Points on a hilly landscape, in no order, each with its height.
A climber steps from a point to whichever of its 6 nearest points has the largest rise for the distance, and stops where none of them is higher. Distance is the straight distance between rows; heights are no part of it.
Z_641 height 5.37: [111 156  71  99 135 121 129 125 178]
Z_309 height 6.24: [184 129 140 122 137  95 138 142 127]
Z_782 height 5.73: [111 106 172 142 101 173 124 122 112]
Z_97 height 6.07: [162 114 165 157 152 120 122 139  91]
Z_904 height 0.85: [166 135 127 115 133 111 136 139 153]
Z_816 height 4.20: [165 145  95  99 134  89 148 129 168]
Z_29 height 4.29: [135 101 176 160 142 153 115 129  81]
Z_220 height 3.03: [189 119 158 148 147  56 142 131  65]
Z_522 height 5.77: [124 107 170 149 122 162 120 129 102]
Z_882 height 3.05: [ 77 118 134 121  65 169 138 118 142]
Z_967 height 5.39: [113 141 108 110 120 137 126 133 174]
Z_498 height 3.89: [118 164  51  95 143 106 139 119 178]
Z_570 height 2.56: [186 118 163 152 149  43 144 124  55]
Z_123 height 1.68: [106  78 177 191 171 142 119 110  47]
Z_741 height 5.43: [109 147  95 105 127 133 126 130 175]
Z_609 height 5.57: [136 151  87 100 135 110 137 131 179]
Z_330 height 5.67: [106 111 160 135  93 173 127 121 128]
Z_642 height 0.31: [149 131 139 125 132 134 125 141 146]
Z_312 height 3.68: [121  91 180 166 139 159 116 119  70]
Z_595 height 5.32: [176 114 161 158 155  93 128 140  79]
Z_781 height 6.35: [159 119 164 147 140 133 120 140 104]
Z_850 height 3.51: [108 170  31  91 151 106 132 110 174]
Z_192 height 1.66: [120  89 179 178 156 150 119 119  57]
Z_622 height 4.59: [192 126 144 118 134  79 145 139 113]
Z_375 height 2.99: [161 106 168 178 170  98 122 132  63]
Z_501 height 2.98: [131 138 127 116 126 137 125 136 162]
Z_667 height 6.23: [ 68 144  95 106  90 152 128 118 164]
Z_899 height 3.38: [ 57 131 103 108  62 156 136 112 153]
Z_439 height 0.30: [130 132 143 126 123 146 123 137 150]
Z_684 height 4.12: [111 124 144 125  99 162 126 128 148]
Z_936 height 5.10: [121 160  62  98 138 110 135 123 181]
Z_388 height 4.93: [ 89 136 121 111 101 157 125 124 161]
Z_127 height 2.93: [142 124 151 131 128 146 124 138 135]
Z_486 height 6.69: [144 102 176 176 162 125 117 132  67]
Z_92 height 4.30: [ 76 133 115 109  83 159 130 121 159]
Z_320 height 0.81: [133  97 176 175 158 139 117 125  69]
Z_556 height 4.16: [ 98 171  30  94 148 115 127 112 168]
Z_827 height 0.58: [180 138 120 106 133  88 148 136 147]
Z_216 height 3.21: [179 111 163 165 162  72 133 131  64]
Z_892 height 6.16: [188 120 155 142 146  89 133 139  95]
Z_694 height 6.38: [184 126 151 135 145 100 131 142 108]
Z_925 height 4.99: [ 77 158  62  96 122 137 124 117 171]
Z_980 height 5.84: [ 75 170  34  92 139 128 118 113 162]
Z_86 height 5.15: [146 121 156 140 132 147 119 137 124]
Z_999 height 5.29: [116  87 182 162 125 168 121 116  77]
Z_580 height 4.14: [ 61 161  50  93 122 139 118 114 164]
Z_62 height 1.79: [125  89 171 191 176 125 118 118  53]
Z_367 height 5.02: [148 105 169 158 148 140 116 134  87]
Z_21 height 4.10: [ 53 151  73  98  98 147 123 116 162]
Z_319 height 3.50: [147 105 173 166 153 133 117 133  81]
Z_890 height 6.48: [ 39 135  75 106  53 151 138 111 141]
Z_300 height 6.53: [169 121 156 140 143 118 125 144 114]
Z_916 height 3.04: [145 140 119 117 131 122 130 139 160]
Z_643 height 2.48: [185 135 130 111 136  91 141 139 137]
Z_82 height 4.64: [ 88 162  53  96 134 126 123 120 174]
Z_917 height 5.92: [138 152  72  97 137  99 143 128 179]
Z_129 height 5.30: [135 144 105 108 129 126 131 136 171]
Z_774 height 5.72: [118  99 179 150 112 172 124 120  90]
Z_326 height 5.27: [102 140 118 113 113 150 126 130 167]
Z_918 height 3.61: [193 118 160 132 141  54 148 128  75]
Z_769 height 3.92: [163 124 144 130 133 124 126 144 134]
Z_615 height 5.31: [188 118 156 144 148  76 134 137  83]
Z_602 height 5.70: [158 121 154 139 135 132 122 142 125]
Z_487 height 4.28: [171 130 142 124 136 110 131 145 135]
Z_222 height 5.63: [129 114 165 138 119 159 121 132 123]
Z_254 height 5.25: [ 95 113 151 128  74 172 134 120 131]
Z_654 height 3.71: [ 85 126 132 118  81 163 127 122 151]
Z_810 height 2.52: [ 41 148  65  95  81 149 126 111 149]
Z_14 height 6.04: [143 114 170 148 139 148 117 136 107]
Z_314 height 5.40: [143 145  99 104 136 114 133 134 174]
Z_728 height 2.92: [ 44 150  61  94  89 151 122 113 153]
Z_734 height 5.38: [ 84 148  93 105 111 144 122 124 173]

For each start below, name every point that the climber comes to, in order.
Z_439 => Z_86, Z_781, Z_300
Z_312 => Z_999, Z_774, Z_522, Z_14, Z_781, Z_300
Z_615 => Z_892, Z_694, Z_300
Z_967 => Z_741, Z_609, Z_917
Z_782 => Z_522, Z_14, Z_781, Z_300

Where does a climber stop that starts at each point below?
Z_326 => Z_917
Z_827 => Z_300
Z_129 => Z_917
